The views of a scene show one set of named points, each view turned or mirrored, shifted and resized as a whole, with a little noise and some points left out.

Scene 1
View 1
<246>: 24 16 -15 6 -18 3 6 -16 -36 25 22 -15 -15 10 -16 31 -20 13 14 1 -19 32
 -21
<170>: 7 -23 -26 6 2 -1 5 10 -10 43 19 13 -32 41 -23 41 -19 15 22 15 10 -5 -14
<6>: 0 -31 -26 -3 9 -2 5 24 -9 35 15 5 -35 42 -24 28 -11 12 15 11 20 -15 -4
<177>: 8 -11 -20 -18 10 10 12 18 -23 26 40 -31 -15 41 -13 6 -7 4 -17 -2 22 -1
 -7
<146>: 38 15 -10 7 -18 5 12 -24 -37 29 26 -8 -25 2 -15 35 -28 8 20 5 -31 52 -27
<128>: 5 0 -4 3 -19 -17 12 -3 -28 36 42 -18 -13 19 4 25 -29 14 33 -17 10 -6 -32
<235>: 25 -50 4 -20 21 -4 16 41 -16 20 9 4 -65 10 -15 7 -15 -13 24 2 0 37 -6
<152>: -17 -25 -18 -23 -1 -14 -3 43 -28 -2 -4 -33 -26 14 -15 -4 10 12 17 -11 24
 -21 15
<202>: 24 -23 -16 0 6 4 12 6 -16 38 24 11 -41 30 -21 32 -23 3 13 14 -3 23 -16
<142>: 21 -37 10 -15 6 -16 17 28 -20 26 22 -3 -53 2 -3 11 -23 -9 40 -10 1 27
 -21
<74>: 2 11 -8 -3 -26 -15 4 0 -38 15 27 -34 -6 7 0 15 -16 15 23 -18 3 1 -18
<12>: 14 -21 -8 -10 3 -5 14 16 -20 31 31 -9 -33 24 -10 17 -18 1 16 -3 8 12 -16
<122>: 10 -23 -31 2 12 12 10 9 -6 50 36 10 -28 60 -26 39 -18 13 -4 18 20 -10
 -13
<247>: -12 -12 -42 -2 2 6 0 14 -14 38 29 -13 -9 62 -24 30 -3 23 -9 11 34 -39 -1
<213>: 23 -17 -7 -4 5 2 21 4 -19 44 52 -8 -28 37 -9 25 -28 -2 4 1 9 15 -29
<82>: 18 -48 14 -26 15 -15 19 45 -17 19 23 -11 -57 6 -2 -3 -14 -15 29 -13 12
 26 -14
View 2
<82>: -5 -4 -2 -27 11 -5 -5 26 -7 -3 32 11 11 19 3 14 -7 -15 14 -30 -13 -6 -21
<122>: -22 -5 -17 -11 -24 7 -53 -3 -14 33 11 -24 36 -20 13 57 23 -13 -28 -22 14
 12 -23
<247>: -25 -20 -2 -19 -20 20 -40 -28 -2 29 23 -24 27 -37 14 79 46 -14 -13 -11
 14 15 -23
<170>: -25 7 -7 -9 -27 -7 -38 -8 -3 16 12 -19 34 -15 16 53 21 -6 -26 -32 -1 6
 -18
<146>: -39 19 2 13 -20 -13 -41 -11 6 13 -19 -14 9 -17 25 -4 -13 30 -16 -13 -20
 -14 11
<152>: -19 -12 7 -30 5 17 11 -21 12 -10 39 3 -3 -19 5 60 45 -20 19 -14 -10 -4
 -13
<6>: -19 1 -11 -19 -18 1 -27 -5 -5 13 22 -14 31 -13 10 61 31 -17 -16 -31 1 6
 -22
<74>: -31 -13 33 -11 -11 -3 -22 -36 19 4 12 -3 3 -23 21 28 6 19 8 -4 -17 -4 -8
<202>: -24 13 -14 -5 -17 -7 -37 7 -7 17 4 -16 27 -6 15 28 5 -1 -21 -28 -5 -3
 -11
<128>: -27 -18 37 -13 -22 -15 -39 -29 13 14 12 -6 20 -12 23 33 -4 16 -2 -15 -13
 4 -20
<142>: -15 4 9 -18 -6 -15 -11 10 2 -5 22 6 16 11 11 17 -5 -4 4 -33 -19 -8 -15
<235>: -11 15 -21 -19 4 -4 -8 33 -12 -2 22 2 16 16 4 14 2 -18 -1 -37 -13 -8 -11
<177>: -22 -23 -1 -17 2 25 -37 -10 -7 29 19 -11 6 -24 10 39 18 -6 7 2 9 8 -13
<12>: -21 -4 2 -15 -6 -2 -30 0 -2 12 16 -6 18 -6 14 30 3 0 -3 -21 -6 1 -16
View 3
<235>: 18 31 32 -2 8 -2 -19 -11 13 -5 -6 7 27 -2 13 -19 5 10 -18 -4 -24 -16 -7
<82>: 20 27 27 -13 21 11 -22 -12 16 -10 -3 7 15 2 -8 -17 8 5 -23 -2 -36 -10
 -24
<202>: 21 10 4 1 2 -12 -15 -27 -11 5 -1 -19 23 1 5 -22 18 9 5 18 12 -20 3
<128>: 23 -5 -21 -9 28 15 -1 -30 -5 -4 -1 -39 -6 11 -41 -25 22 -2 13 25 8 -14
 -25
<247>: -11 -29 -11 -26 18 14 -38 -49 -20 -5 29 -49 -3 5 6 9 11 16 -9 44 29 -38
 -3
<142>: 21 23 13 0 19 9 -5 -14 15 -9 -10 -7 13 7 -16 -24 8 2 -10 0 -16 -12 -22
<152>: -18 -13 9 -20 38 39 -8 -19 14 -21 13 -30 -9 14 6 17 -23 5 -30 12 -11 -22
 -14
<213>: 32 5 -6 -17 14 -6 -27 -33 -21 7 11 -20 13 -1 -15 -21 30 5 10 25 -5 -12
 -9
<246>: 29 -6 -21 5 18 1 13 -17 -16 11 -7 -39 10 10 -7 -19 7 -6 29 14 9 2 12
<146>: 43 5 -18 14 11 -10 19 -11 -19 17 -16 -31 19 10 -9 -31 13 -6 39 7 4 9 16
<122>: 10 -7 -3 -15 2 -8 -40 -45 -23 4 19 -29 16 -4 9 -11 25 18 0 38 27 -36 1
<6>: -4 1 6 -10 9 4 -29 -36 -2 -7 11 -27 11 4 8 -7 8 16 -15 26 19 -38 -9
<12>: 17 7 2 -12 18 6 -18 -25 -4 0 5 -20 11 3 -9 -17 15 4 -1 16 -6 -14 -10
<177>: 14 -17 -4 -32 27 15 -30 -32 -20 4 26 -29 2 0 2 8 12 6 -3 27 -13 -7 0
<170>: 7 1 -2 0 6 -5 -22 -36 -8 -1 5 -31 12 4 2 -18 15 15 -3 31 31 -37 -5
View 4
<235>: -22 9 22 -8 18 10 3 2 -5 2 4 30 4 3 -16 -8 -5 12 0 -7 -4 7 9
<128>: -16 10 -8 7 4 4 -2 0 -17 -13 -20 11 -4 -1 -1 19 -10 -11 -20 -14 6 12 15
<170>: -6 10 -5 1 4 -3 2 5 -14 7 -4 11 -1 -18 -15 8 -3 0 -9 -2 -1 21 11
<246>: -9 15 -14 -16 6 1 5 -1 -7 -4 -17 5 5 -1 0 17 -6 -7 -8 -3 14 -6 12
<152>: -13 6 22 4 -11 1 -5 0 -3 7 -7 30 5 6 17 22 -15 0 -6 3 -18 21 4
<142>: -25 10 12 -4 18 10 -1 2 -11 -7 -5 24 -1 7 -4 -1 -11 1 -11 -10 1 7 10
<202>: -10 12 -2 -8 10 2 6 2 -10 3 -5 13 2 -10 -20 2 -2 3 -5 -5 5 8 14
<74>: -15 12 -4 -1 -3 3 -2 -1 -10 -10 -22 13 2 7 13 25 -14 -11 -15 -8 3 5 11
<6>: -7 9 6 4 -1 -3 1 4 -11 10 -1 20 1 -15 -13 8 -5 3 -7 -1 -9 26 11
<146>: -12 17 -17 -22 15 3 9 0 -7 -7 -16 3 3 0 -7 8 -5 -6 -5 -5 21 -15 14
<247>: 5 8 -2 12 -20 -7 1 2 -13 10 -11 14 5 -21 -9 27 -3 0 -10 -3 -12 30 16
<213>: -10 11 -3 -1 6 5 7 -1 -14 -8 -13 14 4 -8 -22 7 -1 1 -11 -16 7 4 20
<82>: -27 8 26 -1 15 14 0 0 -8 -6 -3 34 4 9 -11 -4 -10 8 -6 -14 -6 9 11
View 5
<6>: 7 -23 -25 -7 3 15 -1 -32 6 -9 0 2 4 -15 -8 -15 20 -11 -7 25 -12 -43 -37
<246>: -15 -33 22 -11 -11 -9 2 -12 6 13 2 -1 -11 -5 24 25 -5 -7 0 12 9 24 -17
<128>: -5 -20 23 -21 -19 -8 0 -33 23 13 -11 -14 -21 -3 5 1 24 26 -12 -5 8 -6
 -34
<142>: 12 -7 -13 -16 -22 -11 -11 -5 17 -21 -1 -33 2 -11 11 1 25 -10 8 -28 -11
 -12 -19
<152>: 9 -32 -24 7 -15 3 -13 -36 -3 -36 -9 -32 20 2 17 -50 41 6 -22 26 20 -31 4
<146>: -15 -30 25 -14 -11 -15 3 -1 10 15 6 -1 -15 -9 27 44 -13 -19 9 -5 1 36
 -18
<247>: -8 -33 -12 4 12 31 12 -54 4 11 -2 10 -2 -8 -11 -23 22 13 -30 57 10 -47
 -39
<12>: 0 -12 -9 -4 -12 6 6 -18 16 -7 2 -19 -2 -11 3 5 16 -2 -6 -3 -2 -16 -27
<74>: -10 -32 22 -10 -22 -12 -4 -30 10 4 -8 -23 -10 5 21 -7 21 21 -18 6 25 10
 -8
<202>: 1 -16 -13 -11 -1 7 4 -10 10 1 8 3 -4 -19 2 21 2 -23 8 5 -17 -13 -35
<177>: -14 -13 -14 25 -2 30 25 -31 14 -3 4 -23 3 -5 1 1 16 13 -25 22 18 -19 -19
<213>: -7 -4 -2 0 -6 18 20 -18 26 9 6 -10 -12 -15 -8 24 7 6 -6 -3 -5 -14 -41
<122>: -5 -17 -16 -3 10 31 17 -32 12 12 6 15 -6 -19 -15 7 8 -8 -8 31 -13 -38
 -52
<82>: 15 7 -33 1 -23 1 -2 -2 20 -38 3 -47 13 -12 5 -4 30 -11 5 -36 -12 -22 -14
<235>: 16 2 -41 0 -13 4 -3 6 11 -36 8 -31 15 -19 9 8 18 -34 15 -24 -23 -23 -16
<170>: 2 -25 -11 -20 3 9 -3 -28 8 6 1 12 -7 -16 -6 -1 13 -12 -1 23 -16 -33 -44
View 6
<6>: 10 5 8 -17 10 10 -16 -1 -17 -28 -15 6 9 4 -20 -12 8 -6 -8 17 -13 35 23
<213>: -21 20 -34 4 22 -5 12 -7 -29 -2 -26 9 19 -4 -18 -14 -5 -15 -2 12 -27 14
 5
<177>: -16 3 -9 -11 21 -5 -30 -12 -21 6 -23 -4 45 -14 -5 -22 -2 -14 -14 -5 -22
 7 13
<235>: 0 -21 -25 -1 28 -26 -1 35 6 2 -3 -10 -15 -3 -25 -27 5 -23 -11 61 -3 16
 15
<246>: -38 -2 -12 44 5 3 0 -27 -13 18 -2 46 10 -3 -10 -14 10 -17 13 14 -29 -2
 17
<12>: -10 0 -19 5 20 -5 0 2 -19 1 -7 5 8 -4 -15 -22 4 -19 1 17 -15 13 13
<74>: -16 -13 -2 31 15 8 -6 -27 -27 22 22 15 18 -12 -3 -28 9 -23 19 -24 -14 1
 13
<170>: -2 15 2 -3 7 12 1 -8 -21 -28 -18 24 0 9 -21 -7 11 -6 0 19 -21 35 24
<152>: 21 -35 29 -11 17 1 -48 -1 -5 3 22 -19 20 -16 -4 -36 16 -20 -5 -10 6 16
 26
<122>: -9 28 -12 -21 13 5 -11 -6 -23 -31 -47 14 24 4 -21 0 -1 -2 -17 23 -30 31
 16
<202>: -17 8 -19 10 13 -3 4 1 -13 -11 -21 26 1 5 -20 -10 6 -11 -2 40 -27 21 17
<82>: 4 -23 -31 -6 36 -25 4 34 -6 13 10 -27 -10 -9 -19 -35 -1 -28 -6 35 2 12 7
<247>: 5 19 22 -25 6 23 -38 -26 -31 -31 -29 9 39 -2 -11 -7 8 -2 -14 -19 -23 35
 23

In a view up to two points have been moved. Name them for each view, in the order of its rows, or write -.
view 1 -> <142>
view 2 -> -
view 3 -> -
view 4 -> <213>
view 5 -> -
view 6 -> <122>

Scene 2
View 1
<200>: -6 1 -3 -10 2 -14 4 -2 -3 -1 -8 -5 -3 8 11 8 1 -5 0 -13 -4 -3 6
<51>: -2 9 -4 -7 11 -9 4 6 7 6 -14 4 -1 1 14 -2 1 -1 1 -13 1 -1 13
<112>: 0 4 -17 -9 4 -14 -4 5 1 4 -7 -11 5 8 5 15 15 -7 -1 -18 1 -6 -2
<196>: 3 1 -10 -18 -1 -17 4 1 2 -5 2 -9 -4 9 10 23 15 -6 1 -15 -9 -1 4
<230>: -1 4 -21 -20 5 -16 4 5 9 20 -20 -2 6 2 17 14 15 2 -12 -16 -2 7 -15
<145>: -11 -2 6 -6 -4 -13 2 -6 -16 -20 0 -15 -7 16 -1 13 -4 -13 6 -11 -6 -12 14
<237>: -3 4 -12 -20 2 -14 7 8 3 3 -18 -5 4 4 5 15 5 -2 -6 -10 1 0 -2
<62>: -13 0 -3 -6 3 -12 1 -4 -9 4 -16 -9 2 10 9 3 -2 -7 -4 -13 -1 -4 -2
<89>: -10 5 -18 -9 8 -11 -2 7 0 20 -31 -6 14 3 8 2 4 -1 -14 -13 9 -2 -16
<68>: -4 6 3 0 7 -8 0 3 -3 -13 -1 -5 -6 9 3 1 -2 -8 11 -12 0 -12 26
<65>: -6 4 -14 0 7 -10 -8 5 -3 5 -13 -12 7 8 2 5 8 -8 -1 -16 6 -12 0
<106>: 6 14 -6 8 16 -3 -9 11 10 -3 3 1 -3 4 6 -7 8 -6 15 -19 5 -15 31
<199>: 1 3 -19 -29 -1 -19 10 10 7 4 -15 -7 5 4 6 28 13 0 -9 -11 -2 4 -11
<154>: 10 6 -10 2 7 -12 -10 -1 4 -5 17 -8 -8 11 13 12 24 -9 14 -25 -7 -11 20
<60>: -24 -2 4 18 4 -6 -14 -10 -26 -4 -12 -20 5 18 -4 -10 -10 -17 2 -15 6 -23
 6
<136>: -10 0 -12 0 7 -12 -7 -7 -6 20 -16 -9 6 9 17 0 9 -6 -9 -20 -1 -2 -12
View 2
<106>: 4 -20 -6 12 1 -11 8 -9 -16 -13 -12 -12 20 3 8 4 9 -5 10 19 28 -19 -16
<200>: 5 -18 16 0 -2 -7 2 -7 -11 -4 -25 -5 -2 -5 -6 0 -5 -1 -5 2 24 -9 0
<196>: 13 -18 14 6 -6 -6 -4 -15 -6 -8 -31 -6 2 -8 -13 -5 13 3 -1 -12 23 -13 2
<237>: 6 -15 12 -11 -12 3 11 -8 -7 -7 -20 -8 1 -7 -19 0 1 5 -7 -7 25 -1 -3
<60>: -12 -21 6 12 8 -21 4 16 -10 6 -14 16 17 18 11 5 -22 6 -14 21 22 -4 20
<136>: -17 -16 5 4 4 -4 21 -1 -6 0 -23 -2 -8 -3 -22 3 -12 10 2 1 17 -11 15
<145>: 14 -21 21 8 -1 -19 -16 -1 -10 -1 -27 6 11 5 10 -2 -4 -2 -15 5 26 -5 7
<68>: 11 -20 11 6 0 -14 -4 -5 -16 -7 -19 -6 14 2 12 3 -1 -8 -3 17 29 -12 -9
<89>: -13 -13 2 -14 -8 8 29 0 -4 -3 -13 -4 -3 -3 -29 6 -11 13 -6 -2 21 2 6
<230>: -5 -13 7 -10 -9 9 23 -12 -4 -7 -23 -12 -12 -13 -36 0 2 11 2 -15 19 -6 3
<51>: 0 -17 8 -5 -3 -1 15 -9 -14 -8 -16 -15 -1 -7 -8 6 -6 -4 3 13 26 -10 -12
<62>: -3 -18 15 -2 -1 -6 8 0 -10 0 -21 0 -3 -1 -9 2 -13 4 -9 4 22 -4 8
View 3
<89>: 18 -24 -20 -13 -21 -23 0 5 21 -8 6 -1 -11 0 34 -21 6 10 4 19 -28 -15 -50
<136>: 8 -11 -9 -10 -27 -5 3 -1 22 3 16 -7 17 12 21 -21 15 17 -15 17 -21 -13
 -43
<51>: -4 -3 -10 17 -13 -8 4 15 5 2 -9 1 -20 11 24 -32 8 40 -3 6 -7 0 -21
<68>: -10 -9 1 27 3 1 17 21 -22 1 -8 -8 -10 19 10 -20 8 35 -29 3 1 27 -1
<196>: -12 -1 0 14 6 17 40 35 18 -1 -12 11 6 7 13 -23 10 5 -18 -3 -21 8 -26
<60>: 16 -36 -6 -6 -11 -15 -3 -10 -34 -1 31 -34 20 23 6 5 9 17 -50 21 3 25 -12
<145>: -1 -17 -6 13 17 11 29 20 -14 0 2 -7 7 9 0 -2 2 10 -47 -5 5 31 -4
<154>: -33 9 25 29 -12 17 37 31 -4 3 -8 -3 20 31 12 -34 27 25 -25 12 -25 19 -10
<112>: -6 -12 1 3 -9 -3 27 24 11 -8 -3 2 5 11 23 -24 13 4 -9 13 -32 5 -33
<65>: 1 -20 -2 1 -14 -14 15 14 -5 -8 4 -9 2 16 24 -20 13 11 -12 19 -25 8 -31
<106>: -26 0 18 34 -20 -9 13 23 -27 -2 -12 -10 -11 35 22 -38 22 49 -10 19 -14
 24 -2
<237>: 4 -16 -14 2 -1 -10 21 24 17 -8 -10 10 -18 -2 28 -23 3 9 0 6 -24 0 -37
<199>: 0 -11 -15 0 7 2 36 35 35 -10 -17 21 -13 -10 27 -24 1 -7 3 -3 -33 -5 -45
<200>: -1 -8 -9 11 -1 5 18 17 9 3 -3 1 -3 6 12 -19 5 22 -22 -2 -4 6 -21
<62>: 10 -18 -16 -2 -6 -3 8 6 8 2 7 -4 1 4 14 -11 4 16 -25 4 -5 3 -27
<230>: 4 -6 -14 -6 -16 -3 18 19 43 -3 -6 15 -6 -2 32 -32 10 8 9 8 -34 -21 -53
View 4
<51>: -8 6 -1 -10 6 1 -9 9 6 16 -7 2 14 -7 4 5 -3 17 9 4 -14 22 -27
<89>: -1 16 -10 -1 27 -1 -3 10 24 -5 -3 7 -21 -3 15 -14 5 10 -3 1 -12 27 -22
<196>: 7 -2 3 -14 -23 -13 -8 -13 16 12 -3 21 2 -2 0 2 12 28 20 0 -14 36 -8
<62>: 7 -10 10 -6 4 -2 -10 5 16 6 -9 5 -4 -1 18 -2 15 6 8 1 -5 31 -25
<112>: 0 3 -2 -1 -14 -12 -4 -2 23 7 -9 18 -16 -11 -4 -5 9 23 13 7 -14 29 -8
<237>: 1 8 -8 -9 3 -15 -3 -3 10 2 -2 12 0 -2 9 -6 6 15 11 -6 -14 33 -11
<154>: -4 -9 14 -7 -41 0 -13 -1 22 30 -15 17 1 -16 -18 13 7 36 23 22 -13 23 -15
<65>: -4 -4 0 6 1 -6 -4 12 18 3 -13 6 -17 -12 2 -9 7 9 5 7 -10 24 -16
<200>: 5 -8 8 -11 -7 -5 -10 -1 11 11 -8 8 8 -3 10 3 11 13 14 0 -8 31 -22
<199>: 7 19 -14 -14 -1 -23 0 -15 15 -2 5 24 -6 2 9 -10 8 24 13 -12 -18 38 -1
<68>: -7 -22 14 -3 -22 -7 -11 10 0 21 -20 -3 17 -13 -4 9 4 9 18 6 -7 24 -20
<60>: 4 -44 30 15 -4 5 -14 24 20 5 -29 -9 -17 -14 14 -3 25 -14 4 14 8 25 -30
<145>: 9 -37 23 -2 -28 -15 -12 0 5 12 -18 5 7 -5 9 4 22 1 21 -1 0 35 -14

In a view up to two points have been moved. Name them for each view, in the order of its rows, or write -.
view 1 -> -
view 2 -> <106>
view 3 -> <237>
view 4 -> <112>, <65>

Scene 3
View 1
<241>: 22 11 -1 5 4 34 27 17 0 -24 29 -1 21 -11 12 34 -16 -1 -1 -13 -29 11 19
<264>: 21 23 -13 27 30 28 25 -9 -10 -53 16 0 20 -24 23 38 -3 4 2 -17 -23 -21
 -18
<179>: -14 -23 15 -8 -12 48 15 35 4 23 22 18 2 -12 9 31 -39 4 33 27 -7 45 40
<242>: 0 1 -4 33 33 24 25 -12 -17 -36 4 5 -7 -26 19 41 -4 31 16 -7 -15 -7 -20
<44>: 23 -2 12 -3 2 16 26 8 -7 -27 4 15 0 -10 5 37 -8 26 -11 -20 21 -16 18
<107>: 11 0 11 24 15 26 32 8 -9 -24 21 -4 -3 -9 2 33 1 29 -19 -17 -43 31 4
<43>: -8 6 -7 41 39 32 16 -17 -22 -49 -3 13 0 -33 27 40 1 22 17 4 -4 -13 -39
<168>: 6 12 -13 27 30 31 19 -8 -12 -45 9 7 15 -30 28 41 -11 7 21 -3 -9 -19 -18
<190>: -29 -23 1 30 25 43 14 2 -12 2 5 13 -15 -30 24 37 -22 27 51 28 -19 32 -9
<176>: -3 2 4 18 9 43 16 11 -7 -22 15 15 14 -19 17 32 -13 5 9 10 -16 20 0
<150>: 1 2 0 25 24 25 17 -10 -18 -44 -9 22 0 -27 21 41 -1 25 7 1 20 -21 -24
<109>: 12 0 6 3 3 31 22 12 -4 -22 15 11 9 -13 12 34 -16 12 2 -5 -3 3 14
<96>: 32 15 -9 14 30 5 32 -20 -17 -59 -5 8 1 -24 19 47 2 29 3 -36 22 -62 -14
<263>: 16 8 5 17 17 19 22 -6 -14 -46 -3 17 5 -19 14 40 1 24 -7 -17 18 -27 -10
<25>: 3 11 -4 30 29 26 15 -15 -18 -57 -9 23 8 -30 25 40 1 20 5 -2 22 -33 -31
<172>: 11 0 1 12 16 24 24 1 -10 -29 6 10 1 -20 15 39 -11 21 9 -9 3 -10 2
<71>: 0 -8 17 16 4 34 22 14 -7 -14 15 10 -3 -10 2 32 -6 26 -11 0 -20 35 10
View 2
<263>: -10 26 5 -13 -19 -11 20 -13 10 0 -1 10 -33 -7 8 -9 12 -1 22 -14 4 7 5
<44>: 0 16 -5 -11 -9 -16 30 -16 10 7 -19 20 -27 -23 11 -20 -7 0 18 -19 -1 -5 2
<264>: 5 24 0 -14 -42 -8 23 21 12 -11 5 1 -20 1 -2 11 17 -8 12 -16 17 9 -6
<176>: 14 4 -20 -4 -23 -13 19 10 -3 -4 -14 15 -5 -3 4 14 -9 7 9 -13 -14 14 -6
<25>: -17 37 6 -19 -22 -9 10 -8 3 -7 11 2 -31 8 7 2 22 5 21 -7 1 22 9
<242>: -7 21 2 1 -34 -22 22 8 9 -3 6 11 -23 9 9 25 1 12 25 -11 -2 12 5
<109>: 13 5 -16 -8 -16 -13 24 1 2 1 -21 17 -12 -15 5 -3 -9 1 9 -18 -8 3 -5
<172>: 0 16 -5 -9 -19 -16 24 0 6 -3 -9 14 -21 -6 9 4 -6 5 17 -16 -4 6 2
<71>: 18 -7 -23 21 -27 -15 29 -9 3 12 -19 26 -9 -11 4 11 -7 5 22 -13 -22 6 -10
<241>: 24 -2 -18 -4 -30 -10 31 18 7 -3 -23 14 -5 -18 -2 2 -9 -7 4 -22 2 -2 -15
<179>: 28 -22 -43 2 3 -24 18 6 -20 0 -41 30 12 -15 9 10 -46 20 0 -18 -44 10 -6
<96>: -17 42 22 -29 -25 -13 28 -1 20 -7 6 1 -41 -9 8 -12 16 -5 21 -19 28 -1 7
<168>: -1 26 -1 -19 -29 -13 14 17 2 -14 3 2 -16 8 2 15 8 5 11 -13 4 18 1
<43>: -12 29 2 -6 -31 -14 13 3 2 -6 11 5 -24 15 7 21 14 11 24 -7 -4 23 7
View 3
<264>: -12 -2 -36 -22 -12 -7 -23 4 2 1 -17 -5 -24 6 -13 -4 1 -13 3 10 33 23 -8
<179>: -10 15 -23 -13 8 33 3 24 -21 14 4 -1 -15 -13 -23 15 61 -11 -52 18 -29 16
 63
<109>: -12 -1 -35 -20 -5 17 -15 16 1 5 -7 -1 -22 2 -24 -2 33 -14 -26 21 -3 17
 13
<71>: -3 14 -14 -24 -2 32 -16 3 -12 -7 -2 11 -22 3 -29 0 43 -14 -20 27 2 4 24
<190>: -1 18 -2 -19 -11 13 8 -6 -26 -10 -8 2 6 -19 5 8 31 -16 -23 -13 -4 14 50
<176>: -10 10 -22 -10 1 14 -9 11 -12 3 -11 2 -20 -1 -15 8 30 -8 -24 13 9 13 24
<242>: -5 1 -19 -29 -21 4 -14 -9 -4 -15 -12 3 -6 -3 -8 -13 11 -20 -1 0 16 16 6
<96>: -17 -25 -49 -26 -28 -3 -24 4 30 -6 -16 -3 -14 11 -17 -31 -1 -24 1 8 12
 23 -35
<168>: -13 -4 -32 -15 -12 -6 -11 4 2 -1 -18 -6 -13 -1 -3 -3 4 -13 -6 -3 22 24 2
<107>: 2 16 -19 -40 -8 24 -28 -4 -15 -8 -1 8 -27 7 -36 -2 33 -16 -2 33 19 6 18
<43>: -9 -2 -16 -14 -18 2 -10 -9 1 -16 -21 6 -5 -2 2 -11 7 -15 -2 -7 20 15 -7
<150>: -14 -9 -20 -8 -18 9 -9 -2 13 -15 -20 7 -5 2 -1 -14 14 -14 -13 -5 6 13
 -14
<44>: -14 -14 -39 -23 -17 25 -18 12 19 -3 -5 4 -18 8 -30 -21 33 -20 -25 24 -13
 13 -8
View 4
<179>: 19 -48 -17 -7 8 -10 -10 4 2 -61 -32 58 2 40 -48 13 -15 13 13 39 49 -8 33
<150>: -2 -10 2 -13 -7 7 29 7 -13 3 3 -4 -28 -7 5 5 -10 5 -8 21 6 20 -15
<190>: -1 -27 1 -14 9 11 11 -13 0 -36 -2 28 -16 34 -12 1 16 -7 -20 19 26 -5 43
<107>: 4 -10 -17 5 36 -6 -14 20 -5 2 9 -3 4 -4 -40 -12 -19 0 1 37 16 -2 22
<96>: 10 6 7 -16 -5 -8 26 23 -12 30 0 -35 -14 -33 -1 7 -7 9 22 10 10 31 -38
<241>: 18 -13 -10 0 26 -26 -14 17 -18 -4 -7 11 11 0 -36 14 -18 13 21 29 31 0 1
<264>: 8 9 10 -8 20 -21 7 4 -31 23 12 -13 2 -9 -2 21 3 8 9 11 15 8 -12
<168>: 7 -2 10 -12 7 -11 16 -1 -23 8 7 0 -8 0 2 18 6 6 2 11 16 8 -6
<43>: -3 -2 6 -10 6 4 23 0 -16 8 13 -6 -22 -2 7 4 3 -1 -14 15 5 12 0
<25>: -1 -3 6 -13 -8 1 31 5 -22 14 9 -8 -27 -10 14 10 -7 5 -7 16 3 22 -22
<71>: 3 -25 -21 2 22 0 -7 16 -3 -17 -1 18 -6 6 -38 -8 -27 5 -3 42 20 0 18
<172>: 7 -15 -3 -10 5 -3 13 13 -7 -4 -7 0 -10 -4 -17 4 -9 7 10 22 20 14 -4
<44>: 10 -21 -13 -7 -6 -2 13 29 1 -5 -17 -3 -12 -17 -30 -1 -28 14 22 32 21 22
 -20
<263>: 3 -8 -4 -9 -3 -1 21 20 -11 10 -1 -10 -20 -19 -6 3 -19 9 7 23 10 23 -24

In a view up to two points have been moved. Name them for each view, in the order of its rows, or write -.
view 1 -> <43>, <96>
view 2 -> <176>
view 3 -> -
view 4 -> <179>, <264>
